Points on a hilly landscape, in no order, each with its height.
From any point a ball takes the steepest step (drop divided by distance) to one of its 2 nearest points. It stops when none of these is lower. Distance is the straight distance between rows; heights are no part of it.
z_112 (h 438): [158 181 205 150 185 202  93 101  48 174 100 118 125 172 128 112  96 121
 177 103 160 101 158 135  83 136 109 158 126 147 169 157 207 115 137  56
 102 152 124 174 161 119 136  92  98 138 121 135  92  98 110 160 177 105
 132  89 130]
z_390 (h 288): [121 190 108  82 121  84  83 133 148  91  75 139 121 106 106 128 151 147
 126 134 186 137 103  93 198  95 150  83 133 102 128 119 143 109 112 149
 153 110 102 113  89 135 123 112 130 125 166  65 121 136 118 127 112 164
 119 150 181]
z_248 (h 481): [152 152  92 100 108 112  90 129 144 107 142 118 138 124  89 116 145 136
  89 161 141 119 100  91 141 115 145 120 116  97 108 151 133 120 112 177
 118 126 106 111 100 152 123  98 128 147 151 124 115 127 100 139 118 128
 106 126 155]
z_324 (h 119): [128 139 146 124 151 177  99  62 131 160 213 143 129 107  93  97  98 103
 129 120 138  86 107  89 137 184 139 174 158 116 108  88  99  74 154 188
 150 146 141 134 148 120 175 160  72 155 101 185 138  94 139  85 121 103
 181 140 109]
z_644 (h 569): [146 153 199 153 190 201  88  91  65 173 117 129 141 151 124 125  87 102
 208  96 174 120 149 155 130 186 109 188 132 162 139 165 158  92 166 112
  75 142 137 156 159  95 179 142  70 157 102 124 122  87 103 130 197 106
 155 110  83]
z_164 (h 460): [149 158 107 115 112 135 121 138 135 102 127 143 128 111 105 142 142 157
 133 139 157 128 115 118 141  99 128 106 111 121 127 175 153 134  98 137
 114 112  96 117 109 146 120  90 127 144 138 116 131 140 112 147 132 132
 111 125 153]
z_335 (h 316): [ 97 159 136 120 102 111 154 141 154  92  43 149 106 112 145 177 155 142
 135 113 159 153 135 125 167  85 140  43 148 133 138  95 148 145  87  58
 196 103 121  99 129 122 120 103 150 113 137  98 162 185 180 128 117 129
 108 130 188]
z_587 (h 170): [107 123 116 104 123  84 121 137 137 128 103 109 110 149 144  97 132 119
  68 154  86  99 132 114  87  92 158  94 163 111 126  45 122 145 126  90
 206 157 143 124 142 137  96 117 182  87 130 155 102 129 165 125  84 130
  94  97 175]
z_884 (h 598): [121 120 215 159 162 172 144 105  69 185 109 117 108 162 177 123  92  94
 206  80 152 123 165 176  96 167 106 174 123 168 171 124 162 113 159  61
 111 134 148 164 172  97 157 152 111 103 100 124 112  95 132 117 186 106
 164  96  83]
z_408 (h 798): [158 130 147 140 115 188 187 141 111 117 149 139 128 129 135 165 143 168
 187  92 160 148 152 180 137 154  87 145 102 151 166 222 144 117 112 140
  56 104 109 122 128 106 114 139 114 164 122 106 190 115  93 129 167 135
 176 138  89]
z_439 (h 58): [ 99  94 170 155 172 123 112 113  76 190  83 118 116 152 183 107  94  88
 146 124 108 124 148 152  93 127 135 147 141 156 134  69 151 152 160  38
 147 154 162 167 155 118 155 121 124  74 116 140  82 128 175 147 151 106
 100 106 103]
z_723 (h 101): [ 85  79 105 147 154  55  53 115 143 148  87 116 179 110 118 117 112  55
 121 134 138 158 113 120 184 159 165 151 136 145  68  78  76 148 196 145
 153 120 157 126 116 132 191 143 104 114 130 119  69 135 151 135 125 131
  84 126 104]
z_204 (h 716): [105  81 112 148 111 134 181 138 155 121 139 156 147 102 156 158 137 138
 164 101 149 178 123 163 176 165 118 137 122 159 114 128  70 113 139 168
 106 104 142 111 138  96 152 182 101 138 125 105 182 127 129 101 143 148
 177 170  61]
z_488 (h 194): [108  97  98 139  94  83 161 155 191  97 150 129 127  97 121 142 134 109
  95 114 106 154 131 117 132 126 136 119 131 124 101 111  85 144 120 151
 161 116 144  98 123 121 131 143 141 135 110 163 145 166 149  94  95 122
 125 137 141]
z_949 (h 223): [100 115  99 118 101  68 124 148 178  95 118 114 137 103 114 140 130  91
  84 131 123 152 122 106 139 107 159 103 141 119  98 103  93 147 125 135
 184 112 135  86 112 138 128 127 152 129 122 156 120 165 156 106  91 121
 101 113 180]
z_945 (h 615): [141 126  92 129 116 161 152 147 142 101 145 148 162 105 122 159 146 180
 172 129 166 161 122 167 177 165 110 144  91 136 114 202 106 116 129 198
  35 116 102 120 111 112 135 146 108 154 143  68 190 113  65 135 150 151
 161 176  61]
z_669 (h 249): [132 108  75 123 133  64  74 149 129 115 107 103 177 131 116 123 149 121
 102 170 131 164 102 134 161 119 145 134  91 119  86 155 122 157 154 175
  73 124 115 122  94 157 132 118 136 115 168  76  84 122  80 159 129 153
  75 138 103]
z_990 (h 540): [134 126  62 105  71 106 153 123 191  91 221 115 134 120  83  98 149 160
  73 134 110 117  99 118 135 162 119 131  99  75 109 141  47 108 124 245
 113 130 122  81 105 130  97 178 134 165 122 140 167  93  74  76  92 157
 181 165 106]
z_817 (h 91): [114 112 132 137 158 141  90  76 115 163 166 138 133 110 108 107 101  86
 134 135 130 100 111  88 135 166 147 168 152 130  94  76 106  97 160 153
 160 146 154 151 143 126 184 156  84 137 106 172 106 118 147 107 119 103
 145 118 114]
z_837 (h 784): [161 131 176 146 143 205 184 119  86 163 174 106 106 186 137 121 115 152
 159 108  81  79 164 160  25 146  76 167 113 125 193 158 166 117 128  99
  75 156 119 165 155 117  78 147 161 127 107 149 140  78 105 127 157 124
 165 101 105]
z_289 (h 171): [ 99  83 115 152  94 114 195 143 182 115 170 141 121  90 140 144 118 121
 122 102 114 150 132 137 131 150 126 120 133 141 119 122  77 125 128 145
 144 107 156 107 138 105 138 168 125 136 100 172 163 157 155  81 116 120
 156 150 117]
z_849 (h 421): [146 172 184 127 172 186  86 107  67 160 109 134 124 152 132 105 103 138
 159 115 156  96 135 118 112 123 118 145 142 138 154 127 185 107 123 101
 117 145 117 163 148 126 140 102  92 136 136 127 110 103 111 160 157 118
 135 120 131]
z_386 (h 192): [102  75 138 163 106 120 193 140 150 138 153 142 116 105 168 160 108 107
 136  92 109 148 147 152 105 145 125 127 138 152 127 109 101 139 132 102
 158 114 161 122 160 103 151 162 132 117  93 166 157 157 180  98 138 115
 144 133 123]
z_382 (h 556): [126  58 140 152 139 145 181 116 114 166 189 119 110 145 162 115 115 113
 128 130  47 100 148 150  54 151 108 171 129 132 153  94  98 122 142 118
 121 146 168 160 150 125 118 177 153  97 107 166 123 108 149 116 138 116
 157 125  88]
z_802 (h 191): [117 161 120 119 117 120  71  90 166 112 167 143 141  89  66 127 109  93
 112 120 174 122  95  64 186 159 154 135 154 118  76 119  92  96 142 183
 168 116 130  97 114 135 181 137  69 175 114 168 132 131 141  79 102 106
 138 120 157]
z_380 (h 34): [ 98  72  99 139 147  56  92 136 144 137 101 115 164 119 137 116 127  84
 113 142 115 167 123 135 152 143 160 147 123 145  85  94  88 163 172 141
 138 130 155 128 119 136 160 147 133  98 131 126  87 148 134 140 118 123
  86 128 101]
z_83 (h 521): [117  91  74 133  69  96 187 137 200  92 212 122 131 104 112 110 147 146
  91 122  99 142 123 135 130 160 110 135 111 100 108 132  35 130 137 213
 123 120 147  89 117 121 109 195 146 155 118 157 169 121  97  79  93 153
 182 162  84]
z_105 (h 308): [108 142 141 105 141 131 142 135 114 132  65 160  83 147 178 109 153 156
 133 113 133 134 138 164 131  97 122  93 158 138 178  71 145 113 107  92
 167 137 129 133 148  97 108 144 135  79 141  74 141 124 141 132 123 174
 154 146 115]
z_622 (h 205): [113 154 105  97 130  92  83 123 121 124  85 111 123 132 125 102 143 112
  86 151 129 107 112 101 131  85 159 101 148 102 111  81 145 140 124 109
 175 151 127 120 121 144 115 102 150 100 147 118  93 135 138 146  89 130
  83 114 176]
z_553 (h 291): [124 184 166 125 121 157 128 137 127 109  65 162 103 122 128 165 133 146
 165 107 180 137 136 114 167  95 126  56 142 132 155 125 179 124  91  70
 184 106 116 109 133 121 141  90 118 134 131 101 164 167 165 125 139 125
 132 128 181]
z_699 (h 677): [126  50 148 168 116 146 208 148 136 142 179 121 135 121 168 178 114 118
 161 106 112 153 160 189 115 179  92 159  89 165 127 184  81 145 162 120
  66 111 155 125 137 104 138 165 125 131 101 142 171 128 132 106 163 110
 174 137  59]
z_170 (h 617): [116  87 181 159 164 148 165 138  84 167 106 130 118 147 186 122 108 118
 181 100 127 147 151 179 114 155 105 158 123 162 156 108 132 121 143  92
 115 134 149 149 154  93 133 160 125  86 113 106 133 100 130 126 170 133
 163 121  69]
z_462 (h 332): [124 197 105  82 123 117 109 150 132  83  56 153 105 127 126 142 165 181
 137 125 178 141 118 103 191  76 139  55 131  93 154 130 170 110  91 135
 138 106  90 123  91 121  86  99 150 124 172  48 141 133 117 153 115 178
 123 153 169]
z_777 (h 786): [157 158 146 132 108 182 181 146 116 105 110 148 111 133 142 160 159 201
 181  74 167 146 143 174 148 127  91 112 109 137 184 207 161 112  91 147
  81 108 100 124 122 108 102 133 117 158 145  65 193 112  85 133 151 154
 176 158  99]
z_130 (h 585): [134 136 200 162 177 186 114  90  72 180 138 124 118 147 143 118  87  94
 185  97 147 111 153 143  98 183 110 175 135 162 149 135 159 105 157  96
 115 139 143 161 164 110 157 135  82 135 100 152 108  98 143 117 174  95
 162  98 101]
z_424 (h 269): [120 175 134 123 117 114  78 115 143 123 104 126 142 108  87 143 105  92
  99 154 156 100 118  66 163  93 164  88 158 137  96 120 149 131 123  79
 195 113 126 105 115 157 157  76 107 139 121 181 101 167 177 122 110  92
  74 100 213]
z_374 (h 169): [110 119 110 125 149  66  19 101 127 153 102 109 167 112  90 103 110  70
 110 160 141 124  98  80 168 129 173 168 140 133  69  99 115 134 179 148
 151 135 144 129 109 156 181 122  98 125 135 142  61 134 139 135 117 108
  80 116 136]
z_540 (h 702): [150  93  72 124  95 100 149 174 153  92 133 118 149 121 124 153 169 160
 116 144 112 157 125 164 121 106 119 116  89 128 124 194 122 169 110 150
  56 112 102 126  96 138  89 107 166 119 159  84 139 137  76 167 119 142
 102 142 108]
z_145 (h 548): [151 180 202 151 184 206 106 112  85 140 100 148 134 151 127 137 106 127
 215  75 199 131 144 145 152 169  95 158 123 158 164 178 172  85 141 117
  82 114 113 146 153  94 165 128  74 171 126 103 138 107  97 131 188 123
 170 117 102]
z_235 (h 563): [136 130  74 106  85 117 149 138 171  90 184 122 135 119 103 116 164 168
 103 138 135 140 104 141 146 145 122 133 102  88 119 160  86 113 109 220
  86 131 103  97 104 132 100 156 133 150 147 104 171 108  67 108 102 162
 150 164 102]
z_384 (h 695): [116  65 114 153 105 147 202 142 155 127 186 138 143 107 163 163 126 141
 152 110 128 164 143 183 148 181 102 151  97 159 107 166  59 128 155 159
  71 104 151 122 132 101 144 184 112 136 103 120 187 120 116 100 150 142
 186 160  41]
z_434 (h 765): [149 122 186 159 166 178 145 138  57 170 120 100 125 175 160 140 102 129
 167 116 124 130 170 168  62 124  97 166  96 151 165 186 182 151 130  40
  64 140 126 164 140 126 114  98 145 118 115 117 101 109 117 163 176 105
 116 101 105]
z_714 (h 219): [ 86 138 105 111 152  68  85 142 112 127  38 136 119 130 163  95 157 114
 133 128 136 155 111 135 177 105 153 103 151 116 140  51 123 125 145 124
 158 142 130 138 114 119 133 151 147  70 158  55  93 119 137 146 113 172
 116 150 117]
z_262 (h 805): [128  88  98 118 105 106 144 129 160 133 182 100 118 139 100 107 121 103
  77 158  50  86 133  97  62 123 126 137 119 102 104 100 105 155 128 133
 152 144 143 126 130 165  97 133 164 135 108 190 103 142 152 114  88 105
 107 111 158]
z_729 (h 538): [104  59 118 148 139 103 178 132 137 141 149 126 115 131 183 113 127 113
 119 123  68 126 135 160  91 146 118 148 142 132 143  66  71 133 147 133
 151 146 177 136 154 108 131 185 161  87 116 152 125 119 154 112 116 130
 153 142  87]
z_959 (h 97): [ 92 101 137 144 147  91 122 135 108 157  71 128 119 129 166 125 121  91
 122 137  94 134 133 132 105 109 153 118 153 147 123  61 131 159 149  41
 177 144 165 147 139 119 142 115 151  76 119 140  84 150 188 151 125 116
  82 110 137]
z_991 (h 468): [143 102  92 115  76 122 207 158 158 115 166 126 104 127 142 125 166 176
 101 121  90 132 123 159  91 112 105 119 122  97 164 137  94 124  85 162
 120 130 127 113 129 117  75 161 175 124 134 129 172 112 107 113 103 159
 168 155 107]
z_307 (h 123): [133  74 104 146 150 115  82  98 116 161 181 105 160 138  97 108 108  83
 105 168  90 106 120  95 100 164 139 187 116 128  79 124 113 150 169 160
  97 154 153 158 124 170 151 134 117 131 125 162  85 117 126 150 131  99
  88 114  93]
z_996 (h 506): [170 187 149 117 126 182 113 136  92 128 125 128 119 149  92 138 117 155
 119 153 136  86 124 105 105  81 124  97 121 129 141 182 200 131  96  79
 124 136  88 146 127 159 107  53 140 151 126 152 109 137 128 163 139 112
  94 102 183]
z_761 (h 70): [142  95  82 122 134  86  67 123 128 143 167  81 168 143  93  96 134 102
  74 180  77 122 114 112  91 131 136 171  97 100  90 129 109 164 161 175
  88 149 145 140 109 181 117 124 152 117 136 132  76 123  88 160 111 123
  81 119 116]
z_166 (h 432): [126 122 106 118  89 112 177 158 175  83 127 153 119 102 132 165 155 159
 134 113 139 157 125 137 142 114 127  95 130 122 135 154 121 138  88 141
 139 103 116  95 108 117 114 129 135 137 130 111 179 160 129 118 116 140
 134 148 139]
z_279 (h 276): [100 166 131 105 161 117  98 127 101 143  58 155  93 135 165  92 155 145
 134 118 147 133 117 133 155 101 142 102 165 118 165  58 146 103 120 116
 168 145 118 131 133 101 125 138 124  78 161  71 116 109 146 139 117 171
 136 145 125]
z_192 (h 405): [122 135 117 126 102 119 166 155 167  78  75 154 120  99 136 181 150 163
 161 103 169 179 138 132 184 106 121  66 131 133 137 151 143 147  90 112
 141  80 113 106 103 120 123 108 137 130 144  74 179 174 142 139 123 148
 124 150 148]
z_803 (h 754): [139 100 154 150 167 141 121 139  72 163 113 104 136 157 155 132 115 127
 141 147 103 122 148 147  77 118 122 153 105 148 138 152 170 159 139  65
  79 152 127 171 139 131 118  93 143  95 138 111  80 125 134 177 151 109
  87 115 104]
z_716 (h 233): [118 166  99 100 120  55  74 114 161  90 105 121 144 100  99 115 149 113
 101 141 160 152  99  89 205 120 158 106 130  96 104 110  99 112 139 188
 165 122 114  95  81 126 135 128 120 133 159  94 113 132 111  97 101 151
 120 149 170]
z_85 (h 226): [107 137 108 116 121  36  64 124 178  88 105  93 163 104  90 117 128  69
  65 138 131 158 119  84 173 110 170 106 150 100  90  93  84 140 150 165
 200 106 140  66  98 141 127 130 131 143 129 151  94 162 151  89  80 131
  98 114 198]
z_604 (h 509): [157 192 175 135 143 184 130 129 100 120 101 143 113 145 118 144 126 161
 172  96 175 122 140 134 133 116 102 112 121 147 172 185 199 119  90  86
 116 113  98 143 139 120 130  89 110 157 127 107 150 134 123 145 161 125
 144 111 144]
z_3 (h 177): [119 148 106  94 134  34  49 109 144 109 102 103 160 123 100  99 137  90
  64 149 131 142 102  95 178 106 172 114 147  97 108  80  88 129 164 181
 176 139 126  93  99 138 135 138 127 126 148 113  82 135 123 106  89 152
 105 138 169]
z_740 (h 253): [131 146 140 112 111 155 144 116 147 122 166 144  95 126 117 110 118 129
 105 112 118  99 119  96 109 123 127 106 155 114 142  90 127  90  98 130
 194 125 129 113 151 122 129 135 121 147 101 181 154 128 161  78 100 114
 148 122 176]
z_259 (h 55): [121 113 144 144 166 131  84  91  98 174 130 128 144 124 124 115  98  82
 134 144 128 109 124  99 124 148 145 169 143 142  98 101 137 128 157 106
 142 148 149 160 137 137 176 116  87 117 113 162  78 123 160 142 137  95
  99 115 122]
z_325 (h 263): [128 170 171 105 100 169 154 115 145 131 125 147  72 133 127 126 123 141
 115 106 127  90 128 101 114 102 138  77 172 121 156  87 148 103  94  98
 220 126 124 113 165 122 118 118 116 140 114 172 169 134 181  83 109 126
 159 117 188]
z_362 (h 279): [124 151 169 120 168 147  88  90  84 182 103 139  96 144 147  84 111 108
 129 125 125  84 117 117 112 136 134 149 169 129 148  55 155  95 131 103
 188 160 138 159 168 105 151 129  97  98 123 152 103  94 157 121 133 119
 138 115 133]
z_447 (h 370): [134 132 126 132 158 128  91 128  99 138  99 127 149 126 131 119 125 127
 142 143 150 135 118 134 154 123 138 140 121 144 115 136 149 127 128 128
  94 140 119 152 122 135 135 116 107 122 152  95  95 108 109 161 145 133
  99 138 109]
z_782 (h 811): [153 105 134 145 128 176 174 141 112 137 166 120 139 133 135 147 129 159
 158 122 114 136 151 169  95 152 100 170  95 141 143 197 131 128 123 134
  42 132 121 134 128 114 104 131 123 139 128 119 161 102  89 137 161 122
 148 140  76]
z_303 (h 814): [128  76  85 123  95  55 133 157 179  99 169  83 141 137 105 107 137  97
  56 158  43 135 136 105  76 117 130 120 123  96 105 104  76 180 137 160
 148 130 149  99 118 164  92 139 190 129 126 181 100 159 120 115  74 127
 100 106 162]
z_348 (h 775): [156 144 197 153 162 198 150 118  58 173 126  91 112 188 152 122 111 142
 184  94 124 112 177 175  40 147  81 170 109 145 183 169 183 117 137  74
  67 152 128 170 160 107  91 134 139 123 129 129 118  75  95 146 177 129
 147 100  97]
z_616 (h 770): [140 138 139 135 110 154 185 139 138  94  90 165 117 110 158 179 148 174
 190  72 169 174 138 167 186 149 100 115 123 140 170 166 132 111 106 144
 102  83 115 115 125  95 136 142 102 154 134  57 210 133 109 114 158 157
 177 161  97]
z_227 (h 835): [165 157 142 128 144 227 143 106 113 131 180 133 131 131 108 120 135 168
 155 116 146 114 125 145 123 173  97 174 129 119 156 172 129  86 135 196
  66 144 110 135 150 108 110 154  94 169 122 125 162  73  65 115 157 141
 192 142  80]
z_463 (h 734): [ 98 116 114 144 111 120 142 135 167 114 127 162 145  82 137 158 125 122
 166 105 176 176 124 137 200 171 133 131 132 145 101 130  82 115 141 168
 124  95 135 111 126 107 175 162  85 147 115 106 170 137 133 100 139 133
 162 156  92]
z_708 (h 451): [135 123 106 124  90 124 183 156 150 106 147 137 104 121 141 139 148 158
 103 127 111 138 123 143 105 114 118 106 128 112 145 137 120 136  86 130
 131 121 119 113 126 124  89 129 154 130 129 130 165 139 135 117 103 142
 137 140 142]
z_278 (h 239): [135 167 118  90 110 134 124 104 152 121 164 139 101 116  95  97 116 122
  79 124 124  86 108  69 128 122 149 116 149  97 114  95 122  99 104 160
 189 129 120  92 123 149 130 115 117 161 109 175 140 129 144  82  88 116
 136 110 193]
z_116 (h 252): [ 92 154 143 123 121 110  95 120 152 117  88 128 134 105 123 136 109  83
 108 133 143 126 127  86 142  89 168  93 165 144 100  78 130 147 122  60
 213 119 136 116 134 134 151  88 124 118 113 173 106 175 197 120 110  91
  81  98 198]
z_508 (h 636): [116  78 158 160 142 125 184 154 109 148  99 144 123 126 201 153 121 127
 173 103 126 166 153 185 123 140 112 142 116 172 150 137 120 140 141  88
 103 115 144 134 137  99 136 148 135  98 124 100 148 134 135 128 159 136
 151 139  73]
z_271 (h 491): [117  95  85 122  91  98 195 152 166 111 172 135 119 130 164 110 162 154
  92 121  74 131 125 156 108 129 114 129 136 118 148  91  63 125 115 178
 143 138 148 113 130 106  99 196 163 107 124 135 146 115 112  95 104 168
 177 150  93]
z_459 (h 516): [167 193 138  94 121 178  93 118 110 129 148 134 125 140  85 115 117 156
 106 156 156  78 108  90 122  94 132 109 128 107 127 168 185 103  93 131
 129 134  88 137 122 166 114  64 116 169 136 158 107 123 108 149 123 110
 108 100 184]
z_319 (h 675): [137  65  66 134  92  97 163 183 175  88 146 126 163 110 116 173 159 151
 128 142 124 187 136 173 143 133 106 124  72 149  92 230  80 178 129 164
  33  92 113 106  86 140 111 124 145 136 150  98 178 154  81 151 138 133
 104 148  69]
z_67 (h 274): [135 182 169 128 106 172 131 121 133 130 105 153  89 126 120 147 116 140
 134 112 148 103 125 112 119 100 127  76 152 126 149 124 167 126  91  68
 194 121 113 117 156 133 138  84 121 151 121 159 155 154 178 113 129 113
 130 113 200]
z_160 (h 799): [135  82 116 133 120 146 155  96 140 153 212 100 105 142  96 101  94 102
  82 168  25  63 149  86  31 130  99 153 118 103 104 105 111 146 128 123
 131 155 138 144 135 167 105 131 157 134  98 215 114 150 168 118 101  85
 117  98 158]
z_167 (h 513): [101  72  86 136 104  86 176 135 164 117 183 123 118 123 151  94 140 120
  84 133  64 121 120 136 104 144 117 144 148 103 131  65  55 125 145 185
 162 150 167 121 142 120 110 201 158 108 121 156 128 113 127  94  87 145
 167 139  90]
z_548 (h 232): [124 182 134  98 146 106  62 107  97 149  83 124 129 138 108 108 120 116
  95 160 138  91  98  90 140  79 163 101 151 110 116  87 173 125 122  89
 180 142 116 139 119 151 136  83 133 107 145 137  76 122 147 158 116 113
  79 108 184]
z_911 (h 126): [166 106  86 110 131  81  92 153 122 126 128  92 148 151 106 104 158 127
  71 180  90 125 122 123  89 101 135 136 100  98 110 148 137 161 130 150
  78 145 113 148 102 172  84 102 173 109 158 113  76 121  74 182 114 136
  73 122 135]
z_935 (h 402): [137 162 160 135 160 152  92 125  75 142  79 130 121 144 145 116 124 142
 145 143 154 115 129 121 126  99 127 115 126 140 152 126 187 129 114  74
 126 137 112 155 138 131 126  85 118 124 144 102  90 121 132 173 150 124
 100 123 134]
z_183 (h 493): [163 193 161 135 114 196 132 139 116 109 131 145 130 144 100 177 121 160
 149 131 158 106 143 120 121  95 106  92 111 142 159 217 217 147  91  79
 104 113  86 130 116 161 115  57 126 179 124 138 143 160 126 152 149 101
 119 102 179]
z_77 (h 479): [161 139 142 142 107 157 152 154 129 101 153 135 127 124 110 175 121 151
 138 132 134 129 143 128 111 111 122 106 109 144 128 207 169 151  94  90
  94 104  95 124 121 148 113  68 136 154 127 136 144 164 135 143 141 105
 109 116 158]
z_229 (h 166): [122 126 111 132 117 125 107  96 166 119 194 139 141  94  79 127 108  99
 127 137 142 126 103  89 159 172 145 150 130 119  73 137  89 109 142 186
 132 121 131 111 120 131 168 144  75 161 104 175 134 136 139  93 117 106
 140 138 120]
z_121 (h 740): [145 111 134 136 146 137 162 153  89 146 123 113 124 162 168 124 139 170
 126 146  87 119 140 176  64 108 115 133 108 136 157 145 167 155 108  90
  89 143 128 158 140 130  88 115 167  98 145 109 119 110 102 177 137 140
 118 129 100]
z_162 (h 722): [148 102 104 134 130 117 143 170 110 119 121 116 146 130 146 147 148 160
 121 151 112 144 125 165 103 103 118 123 100 134 130 182 157 163 109 106
  70 120 106 149 110 141  91  90 167 115 161  97 114 129  94 191 144 138
  84 123 114]
z_727 (h 349): [ 86 136 117 120 114  83 146 158 153  97  46 133 120 119 159 152 151 117
 130 122 139 165 138 126 160  95 150  66 156 128 133  70 123 159 112  80
 185 117 138 108 118 112 129 126 162  86 144  92 125 165 166 140 110 155
  99 131 163]
z_685 (h 140): [ 89  98 112 127 129  55 112 140 134 125  74 108 128 134 149  97 132  89
  76 146  79 128 132 125 101  97 161 107 162 118 112  36 108 169 146  84
 205 147 165 120 138 133 113 135 182  86 129 143  73 156 171 144  97 129
  85 105 162]
z_360 (h 526): [162 187 196 144 135 201 148 129  90 118  94 138 118 153 124 153 125 165
 210  63 187 130 161 157 132 143  83 131 120 157 196 201 193 107 106 101
  83 112 104 135 143 105 127 117 107 167 133  86 164 120  92 121 182 139
 178 118 113]
z_651 (h 795): [153  92 129 136 133 182 179 104 120 165 230 100 104 149 109 106 106 133
  95 158  19  53 149 107  18 132  83 167 118 105 148 128 133 129 123 126
  98 155 126 164 153 155  74 146 162 144  98 199 129 122 137 119 107  93
 148 113 144]
z_801 (h 255): [133 205 147  92 126 148  61 109 115 137 103 140 121 129  86 117 111 120
  93 155 157  74 109  66 153  76 157  84 154 125 116 114 177 104 110  78
 189 124 106 127 129 167 141  57 114 146 124 177 107 138 153 140 113 101
  91  98 218]
z_412 (h 14): [122  77 157 159 174 123 102 108  77 182 127 116 140 139 153 126  98  73
 146 147 105 127 140 131  98 156 137 182 116 165 107 108 131 146 170  83
 103 147 156 176 145 130 165 124 108 105 126 150  74 129 156 160 154  87
  86 107  86]
z_201 (h 144): [134 130 110 121 104 162 123  89 164 120 219 136 124 101  82 110 114 122
 111 131 128  98 113  88 135 169 126 157 123 105  90 124  84  95 135 206
 133 135 132 115 128 129 144 160  96 167  95 187 153 112 126  82 107 114
 165 144 118]
z_428 (h 231): [ 97 125 171 149 116 119 136 133 132 129  84 139 116 127 150 160 108  99
 135 119 128 142 144 118 118 111 154  94 158 153 131  91 142 140 121  31
 203 114 147 120 152 121 154 110 130 114 107 164 128 179 205 122 132 105
  95 111 176]
z_776 (h 312): [134 128  92 127 138  99  71 138 124 109 107 121 162 121 111 120 135 136
 138 156 157 148  92 133 176 140 146 141 103 132  88 166 113 128 147 188
  77 118 107 132  94 135 140 126 110 133 156  77 109 108  72 150 134 149
 108 147  91]
z_449 (h 525): [160 202 119  81 150 143  57  98 101 135 121 128 129 136  78 100 125 145
  94 157 161  79  93  73 153  93 151 128 143 100 118 128 178  80 115 163
 138 146  92 141 114 155 124  83 114 152 157 135  93 105  97 149 122 128
 104 113 176]
z_755 (h 180): [161 111  86 103 129  59  57 149 119 112 117  81 180 136  87 116 154 123
  83 186 114 142 110 126 129 100 141 133  82 101 100 172 140 178 143 183
  68 131 111 135  84 184  96  95 159 114 161  83  73 128  65 183 123 151
  64 124 126]
z_295 (h 658): [123  53 155 173 121 127 221 165 128 141 140 127 126 138 201 187 110 119
 171 104  95 167 174 199  94 144  94 146  93 180 145 174 109 164 144  64
  73 105 154 129 131 102 126 141 152 102 105 124 171 145 139 118 162 112
 142 118  77]
z_230 (h 584): [150 140  80 108 101 135 148 144 166  82 149 138 141 111  97 136 161 182
 137 126 167 149 110 140 183 132 119 127 103  98 121 187 112 111 102 210
  73 108  89 107  95 132 107 133 124 151 150  80 176 107  68 130 127 161
 152 172 104]
z_435 (h 790): [159  97 151 146 148 199 179  98  93 162 213 106 108 169 123 114 103 137
 126 141  41  72 159 134  23 148  77 184 111 114 164 141 136 125 135 124
  74 165 129 165 160 133  84 153 145 138 100 178 129  95 118 125 140 106
 161 117 110]
z_436 (h 212): [ 96  97 154 163 111 113 182 136 140 130 122 131 115 114 164 158 105  99
 136  97 101 152 154 144  93 127 134 104 144 159 129 106 114 156 125  50
 177 111 164 115 150 104 141 128 137 116  89 171 145 171 202 107 132  95
 119 116 156]
z_766 (h 505): [156 184 103  86 132 109  51 102 122 120 146 109 144 133  73  95 128 128
  70 171 155  89  87  76 146 103 157 135 127  91 106 144 149 100 128 192
 116 139  98 122  97 171 122  91 123 140 151 120  79 109  80 139 111 137
  95 119 173]
z_754 (h 221): [140 187 125  87 113 134  81  83 150 125 174 138 116 114  74  90 115 115
  90 137 148  84  90  55 160 135 153 137 151  91 100 111 115  72 119 197
 168 135 114 106 115 147 140 115  92 164 128 175 132 113 119  78  89 115
 142 121 185]
z_709 (h 121): [ 86  86  87 123 149  52 114 156 132 123  78 127 146 125 168  99 147  96
 120 132 107 164 123 149 154 126 139 129 139 133 118  66  89 143 160 136
 152 137 153 131 125 114 141 166 160  77 145  99  89 133 135 144 116 155
 113 130  99]
z_54 (h 258): [131 189 165 103 160 156  74  95  82 156  79 146 100 150 134  93 111 126
 125 134 143  92 114 104 142  97 151 109 170 124 150  76 175  95 122  81
 189 146 119 147 150 121 143  97 113 112 138 129 102 106 156 141 121 123
 122 116 168]
z_839 (h 373): [111 173 117 115 110 110 148 161 152  76  38 159 101 114 149 163 174 182
 160 104 174 168 128 127 199  84 128  45 125 123 162 125 160 132  87 110
 140  90 113 111  99 112 105 109 154 114 161  34 165 160 138 148 122 168
 127 167 157]
z_101 (h 824): [153 114 116 136 140 208 155 105 109 142 210 118 145 134 112 132 123 160
 148 142 119 108 135 149  92 180  96 189  99 127 126 185 111 103 147 179
  37 153 120 142 141 120 119 164 109 156 114 149 150  72  75 134 152 131
 173 147  63]
z_261 (h 164): [119  98 102 129 147  85  48  86 127 150 150 110 160 136  97 102 116  81
  98 163 107 116 110  96 135 155 160 178 133 116  71  87  97 136 178 174
 135 159 155 144 117 156 169 142 102 125 125 150  72 118 124 128 113 111
 105 124 109]
z_331 (h 350): [ 78 132 118 102 117  85 158 156 133 117  45 147  98 132 186 113 165 151
 129 113 118 155 139 160 136  95 136  71 170 125 168  43 120 140 116  81
 186 140 138 123 141  91 106 164 170  63 138  77 134 137 161 134 108 175
 141 137 135]
z_652 (h 753): [117 130 145 141 108 137 170 136 154 101 101 164 123  91 144 176 140 144
 189  75 189 174 131 137 201 148 128 103 136 151 137 141 117 116 110 138
 139  82 132 104 122 107 167 143  90 150 114  83 191 161 155 101 148 134
 153 157 118]
z_344 (h 646): [134  89  84 142 110 113 165 159 155 104 146 138 162 109 129 158 148 158
 151 124 137 181 121 169 167 156 116 136  79 145  99 193  87 148 133 171
  52  96 119 109 109 121 131 144 125 139 134  83 174 125  84 139 143 146
 131 158  56]

Two balls start at each pair of points below. Name the first point that both come to, or write -.
z_331 and z_553 => -
z_727 and z_548 => z_412
z_121 and z_295 => -

Where does a ball stop that starts at each point below?
z_204 => z_164
z_101 => z_164
z_278 => z_412
z_424 => z_289
z_803 => z_3
z_801 => z_412
z_83 => z_3
z_160 => z_3
z_382 => z_3
z_54 => z_412

Call two points neighbours if one is among the 2 nearest of the other. Go from one point of each pair to the other, from neighbour to neighbour, staying as low as possible. Name the highest point that can't be avoided.
z_380 and z_3 => z_331
z_761 and z_380 => z_374
z_289 and z_3 => z_85
z_412 and z_289 => z_424
